Each row is a point on a tangle of strands that fork, close into loops and nearly touch. The rows are in no order.
Points whose rows are less than 36.8 apart are linked; no others are.
K411: [  6  -2  25  -9  17  -2  -1   3 -20  15  14 -11  13   1   7  -8   0   8
   4   5  -5   6  29 -10  14   6]
K86: [ -9  33   4   3  -2 -21   7   0   9  -1 -18  17   9  -1   7 -22 -12 -11
  21  -7  20  -2  20  12  12  15]
K229: [ 10   1  12   0   8   1   1   9 -21  20 -11   8   8   0   8  -8 -19  -6
  19 -12   1  -3   3   7  24   9]
K949: [  3  21   3 -17  15 -17   1  11   9 -14   6  12   8  -5  15 -17  -2   8
  29  -4  -2   4  30  -9  12  28]
K383: [ -2  -8 -24 -11  18   8 -10  15   1  -2  27 -13  -4 -20   6   9  -6  12
 -10  -1 -29  20  -7   3  -6  -5]
K670: [  2 -21  16 -11  -2  -3  -9 -15   0   3  11 -20   2  -4  -9   6   5   3
 -20  -4  11  13  -3 -18   6  -6]
K954: [ 15  -9   0 -13  -2   4 -11   7 -12   1   4   7  -1  -9   9   6 -14  -5
   6 -19  21  16 -15  -5  23  12]
K859: [ -9  14 -18  -9   5   5   7   2  21 -17  18   8  -3  -4  -1  -2   3   8
   9   0 -24  -3   1 -10 -13  16]
K871: [  1 -25   8   1   1  11  -8  -3  -6  13   2 -11  -6  -3  -7   7  -6  -4
 -15 -10   5   7 -20   4  11 -10]
K645: [ -1 -16  10  18   2   7   3 -11 -12  22  -5 -14  -1  10  -5   6   6  -3
 -15  11  -3   0  -9   4  -2  -5]
K374: [  1  -1  -6  -3  22   4  -4  11  -2   7  25 -21   5 -11   5   4   0   9
 -13  13 -27  17  15   0  -5  -5]
K908: [  2  19   6   2   1 -18   5   3  -1  10 -14  10  10   0  12 -13 -18 -12
  21  -8  24   7  15   8  16  20]
K702: [-13   7 -26   6 -23  -8   4  -9  27 -20 -13  29  -9   8  -6  -4  13 -19
  11   0  15 -21 -15  16  -6   3]
K218: [  7  -5  17  -6  17   1   2   3 -19  17  17 -22   8  -1   2  -4   0  12
  -1  13 -17  18  23  -6   0  -4]
K539: [  6   4  12  18   1   4   7   1 -14  20 -15  11   9  14  -1  -4  -8 -10
  11   0  -2  -9   3  10   6  -2]
K600: [  1 -27  12   0  -5   1  -9 -18  -6  10   3 -24  -8  -2 -13   8   8  -3
 -29  -2  12   4 -20   5   3 -15]
K661: [  7  -5   0  -3   4   3  -2  -1   1   4  -3   8   0  -2   1  -2  -8 -13
   2  -9  12   5  -8   3   7   2]
K674: [ -6  12   7  -2 -11 -18   1  -5   5  -9 -12   7   1   4   0  -5  -2   5
   4  -5  13  -7  12 -17  11   0]
K759: [  0 -15  -3  15   8  23  -3   5 -12  25   0   0  -4  -1  -2  -2 -11 -11
 -10  -1 -19   7 -27  25  -3  -4]
K577: [ -7 -23   1  17  -5  11   0   3 -20  13  -1 -23  -9  -3  -7  14   1   5
  -8   6  -8 -11 -21  12  -7 -26]
K752: [  7   2  -9  -6  25   9  -4  12   3   8  17 -10   7 -10  12  -3  -1   3
   2   7 -20  21  18   1 -10   5]
K887: [ -1  -6  -3  -1  -8   4   8  -6   3  -8  -6   1  -5  10  -7   7   6  -6
  -6   0   4 -11 -10  -3  -9 -12]
K470: [  9 -27  15 -20   1   0 -22  -5 -10   3  13 -23   1 -13  -3   9  -5   2
 -18 -10   6  16 -10 -15  13   2]
K990: [ -7   4  -8  -6 -10  10  -2  12   4 -19   1   2  -2  -4  -1  11  -6  12
  16  -6 -19 -23  -5  -7  -4  -9]
K30: [-12 -12  -5  21   3  14   2   9 -19  25   5 -21 -11  -4  -5  11  -2   5
 -12  17 -21  -1 -19  17 -10 -15]
K958: [ -5  26   6  -7   7 -13  13  -5  13 -12   4  10   8   4   3 -16   7   7
  13   5  -6  -2  27 -14   3  15]
K720: [ -6 -12   6  -3  18   0  -7   4 -11  15  24 -32   1 -17   0   6   2  17
 -23  13 -20  24   7  -1  -4  -9]
K851: [ 10  -7  13  -1   3   4  -3   0 -18  13  -4   7   1   0   5  -1 -13  -9
   7 -11   7   4  -5   8  18   3]
K535: [-12  19 -13  14 -18   2   9   1   6 -14 -18  16  -6  16   0  -2  20  -3
   9  12  -4 -20  -2   6 -23  -9]
K97: [ -4 -23  -6   7 -11   9  -1  -2  -6   3  -3 -17 -11   4  -7  13   0  -3
 -15   7   1 -12 -26   9  -6 -23]
K404: [ -4  -2   0  -1   6   5   5  -2  -3  -1  10 -21   0   3  -4   5   7  11
 -14  14 -11   7   2  -6 -10 -12]
K695: [  1   5  24  15  -3  -6   8  -8 -17  17 -22   7   7  10   1  -6  -5  -2
   3  -9  13  -7   9   1  11  -5]
K558: [ -2 -13 -13  15   6  19  -4  13 -13  20   3  -7  -6  -6  -1   3  -4  -1
 -16   8 -23   6 -22  24 -14 -16]
K326: [  1 -17   4  12   6  -1   2 -18   3   8   3  -8   0  11  -9   5  16  -9
 -24  13   4   5  -4   7 -13  -9]
K534: [ -2  -8   8  10  -4   5   8   2 -10   5 -10   6  -1  11  -3   3  -2  -8
  -1  -4   1 -12   1   8  -4  -6]
K516: [ -4  10   0  -1   6   6   4   5  -4   0  13 -15   4   0   3  10   4  23
  -3  20 -20   1  11 -11 -18  -7]
K234: [ -1  11  10  -5  14   3   6   4  -8  10  10 -18   6  -1   7   3   4  20
   1  18 -20   5  30 -12  -9  -3]
K727: [ -1  15 -10  -1 -17  -9   2 -15  19 -16 -14  16  -2   2  -7  -4   1 -13
   7 -14  30  -5  -9   1   7   6]
K56: [  3 -28 -25  -8  -3  18 -13  -2  12  -7   4   1 -12 -10  -3   5  -1 -10
 -22  -8   4  14 -30  13  -4  -7]
K550: [  5  -5 -16 -11  13   7  -2   9   7  -4  20 -11   0 -13   3   8  -1   4
  -8   0 -17   8  -8  -5  -5  -5]
K332: [-12 -17  -8  10  10   1  -4 -10   7  13  11 -14  -6   1  -4   3  13  -1
 -39  16 -14  27  -2   8 -14  -9]
K402: [ -6  10  11  17  -7  13   7   9 -23  11 -18  -1   1  17   1   4   1   4
   6   8 -13 -25  -4  10 -14 -13]
K403: [-13  20  11  12 -20  -2   2  12   2 -21 -16   4   1   8  -5   7   5  19
  10   1 -14 -23   7 -13 -13  -6]
K744: [  1  14 -11  -3 -12 -13   5 -13  15   2 -17  14   0  -4   0  -2  -4 -13
   6  -8  35   8  -2   7  12  16]
K123: [ -3  16  15   0  -7  -2 -10  20  -7  -8  -1  -6  10   1   7  -5   2  29
  15   5 -25 -18  31 -21  -4  -1]
K122: [  6  10   8  -4  -4 -11  -3   4 -10   4 -17  11   9   0   8  -8 -21  -4
  18 -20  23  -1   4  -2  20  10]
K886: [  7   9  21  12   5   1   4  12 -23  23  -9   4  11   3   6  -9 -14   2
  18  -6 -10  -7  13   8  13   0]
K524: [ -7  27  15   8 -15  -3  -8  14   0 -17 -10   0   8   3   2  -3   2  28
  15   6 -21 -22  26 -17 -16  -2]
K648: [  1   0 -18  12  -1  -3  11 -17  17  -2  -7  14 -11  15  -2  -8  30 -24
 -11  16   6   0  -1  16 -20   4]
K244: [  0 -10 -14  -2 -13  -1   2 -16  21 -16  -3   8  -9   2 -12   6  13  -3
 -12   0  13 -11 -19  -4  -7  -4]
K76: [ -6  14  -8  18 -14 -17   6 -18  11  -9 -18  21  -4  14  -8  -2  21 -15
   2   2  22 -13   6   4  -5   3]
K179: [  9  -1  -4 -15  23   3  -1   5   9   3  11  -1   5  -9   8  -5   0  -7
  -2   2  -7  20  12  -4  -2  13]
K156: [ -5  17   3  -3   4  -5  17  -8  14  -7  -1   1   5   6  -4  -4  13   3
   4  15  -5   0  17 -12 -10   8]
K712: [ -4  -1 -24  -3 -15   5   3  -5  16 -17  -7  23  -7   5  -6  -6   5 -14
   1  -5  16 -12 -24  12  -5   1]
K974: [ 15 -19   2 -11   2   8 -13   3   0   7   3  -2  -4 -10   5   5 -12 -12
   2 -18  10  18 -18   1  10   3]
K124: [  8   5   4 -16  -5 -21 -10  15 -10 -12   0   6   5 -11  11  -6 -23  10
  21 -12  29  16  12 -12  25  20]
K473: [-10  11 -18  -6  -5  11   6  -4  20 -17  11  11  -8  -1  -4   0   3   3
  11  -4 -10 -17  -8  -4  -9  11]
K465: [  2 -13  16  -5  18  -3 -14  -3 -14  18  16 -27   5  -9   0  -2   2   4
 -15   9 -15  23  15  -3   2  -3]
K767: [ -1   9 -19  10  -7  -9   6 -20  18  -6  -9  22  -7  16  -5 -10  26 -24
   1   8  21 -10  -3  17 -13   4]
K219: [  9  -9   7 -20   8   1 -12  12  -6   0  14 -11   0  -8   6   7  -5  15
   8  -7 -12   5  12 -12  11   2]
K145: [  0  -7  16  16  -1  13   3  -8 -19  27  -6 -10  -1   5  -6   3  -7  -2
  -4   8 -15  -6 -11  12   2  -6]
K260: [-14  21   0  13 -13  -1   6  -3   6 -14  -9   9   3  13  -6   9  17   6
   9  12 -11 -22   5  -6 -21  -2]
K878: [  5 -27   3   9   5  15  -8   0 -14  17   3  -4  -8  -3  -2   1  -6 -10
 -23  -4  -9  11 -20  17   2  -6]
K642: [ -3  -4  10  24  -6  17   7   6 -25  24 -13 -10  -3  15  -2   6  -4   0
   0   9 -13 -17 -14  16  -9  -7]
K107: [ 14 -18  10 -24   7  -1 -13   2  -6  -9  18 -20  -6 -14   0   8  -5  10
  -3  -3  -2   8  -4 -15  14   0]
K496: [  9   6   6 -12  -4 -12 -12  12 -13  -8  -9   8   3  -6  10  -3 -18   6
  20 -24  21   3   2  -8  28   9]
K215: [  6   6   5 -11  16  -2   8   1   9  -3   7  10   9  -3   7  -7  -1  -7
   8  -2   5  15  17  -7   4  14]
K19: [  0 -18  16   0  -1  -4  -5 -15  -6   6   5 -18   1   0 -14   8  12   3
 -19   4   2  -2  -4 -11   3 -16]
K314: [-10   4 -11 -10 -12   2   1   3  18 -27   7   8  -7  -5  -9   3 -10  15
  13 -13 -16 -23 -11 -12  -2   5]
K943: [ -8 -20  -8  10   8  -2   1 -18   9   5   8 -20  -2   3 -12   7  19  -1
 -35  17   2  16  -2   1 -18 -13]
K612: [  2   5  -2  -7   1   5   1  10  -2  -9  -6   9   1   0   7   5  -7   0
  15 -11  -7 -15  -5   1   0  -4]
K707: [  1 -31 -14   3  -3   9 -10 -10  13  -7   6 -10 -11  -5  -7   7   8  -4
 -37  -1   5  14 -27  11  -5 -13]
K420: [  2  -4 -12  -7  -8  -1   3  -9  17 -20   4  14  -9  -5  -9   5  -3  -1
   0 -11  14 -11 -16 -14   3   4]
K735: [  5   6 -19 -10  11  11   0  16  11 -10  15   0   0 -10   0   0  -2   5
   8  -3 -27   0  -3  -1 -10   3]
K39: [ 12   4  16 -13  17  -4  -3   4  -5   9  10   5  13  -1  11  -9  -7   4
  12   1   4  15  23  -3  14  13]
K945: [ -4 -20 -10   3  -3   7  -3  -5   6  -3   4  -9  -8  -1 -11   7   6  -4
 -25   5  -3   1 -24   7 -10 -15]
K933: [  0   7  16   8  -8 -13   5  -9  -3   0 -18   3   7  16  -4  -3   6  -2
  -2  -5  13  -7   8  -9   6  -6]
K45: [  2  19   3 -16  18  -7   3   8  15 -12  17   8  10  -2   9 -16   1   9
  20   8 -13   0  29 -14   2  26]
K143: [  1   6  15  -4   6   5  -3  15 -15   7   4 -16   8   4  13   1   1  24
   7   8 -21 -10  35 -19  -3  -3]
K658: [ -7  24   7   3 -12 -27   3  -4   7 -12 -15  15  10  -1  -1 -16  -3  -2
  11  -8  21  -4  17  -6   7   8]
K201: [ -6   8 -16  12  -9   8  11  -4  12   0  -5  10  -9  15   0   0  22 -16
  -3  19  -4  -6  -2  17 -27   1]
K748: [ 13   7  -5 -12  -9  -9  -3   1   1  -2  -2   6  -3  -5  12   5 -14  -6
  11 -19  35  20  -8  -6  20  16]
K715: [ -2   8  -7   0 -10   3   5  10   3  -9 -10  17   1   0   4  -1  -7 -11
  21  -7   3 -23 -12  10   3  -7]
K109: [ -8  -7  -4  11  13   9   4   2   3   8  14 -15   0  -9  -6   6   9   5
 -24  15 -15  20   2   5 -14 -12]
K170: [-10  17 -10   9 -18 -21   4 -14  16 -18 -12  23  -1   4 -10  -7   9  -6
   6  -3  21  -8   0  -1   2   6]
K213: [  7  -3  -5 -12  -4  -1  -6  -1   6 -14   1  12  -7  -4   4   5  -9  -2
   3 -13  20  -1 -13  -8   8   3]
K338: [ -4   5  -7   5  -8   1  13  -9   7  -5  -5  10   1  10  -5  -2  15 -11
  -4   7   0  -8  -4   7 -11  -4]
K186: [ 11  16   7 -10   5 -21  -5  15   3 -13  -1   9  10  -8  12 -14 -15  11
  25  -6  18   7  24 -14  21  27]
K782: [  2  -1 -17  -4 -16   5   7   2   7 -14 -14  25  -3  -1   2  -3  -4 -17
  12 -10  18 -18 -20  16   4  -5]
K34: [  3  13  -8  -4 -12 -16   0  -4   6 -10 -13  12  -3  -5   3  -4 -18  -5
  10 -15  42  10   1  -3  14  15]

A piece is all that can be reached along the links. How many separate loops has the piece of each point below (a circle has one, a figure eight two, a Y none), and how many tips (points with one link)?
K229 | loops 2, tips 1
K19 | loops 0, tips 2
K735 | loops 0, tips 2
K218 | loops 1, tips 2

A tip is a point with one link. Name the tips that can be reached along the links from each point below, in the order of the rows.
K600 | K56, K219
K695 | K156
K720 | K535, K402
K612 | K383, K702

Name the points in between on the shortest way along the links from the first point to the second, in order.
K707; K670 | K945 K97 K577 K30 K558 K759 K878 K871 K600 K19
K218; K145 | K234 K516 K404 K109 K332 K943 K326 K645
K744; K958 | K34 K748 K954 K974 K661 K851 K229 K886 K539 K695 K933 K674 K658 K86 K908 K122 K496 K124 K186 K949 K45
K695; K727 | K539 K534 K887 K338 K201 K648 K767 K76 K170
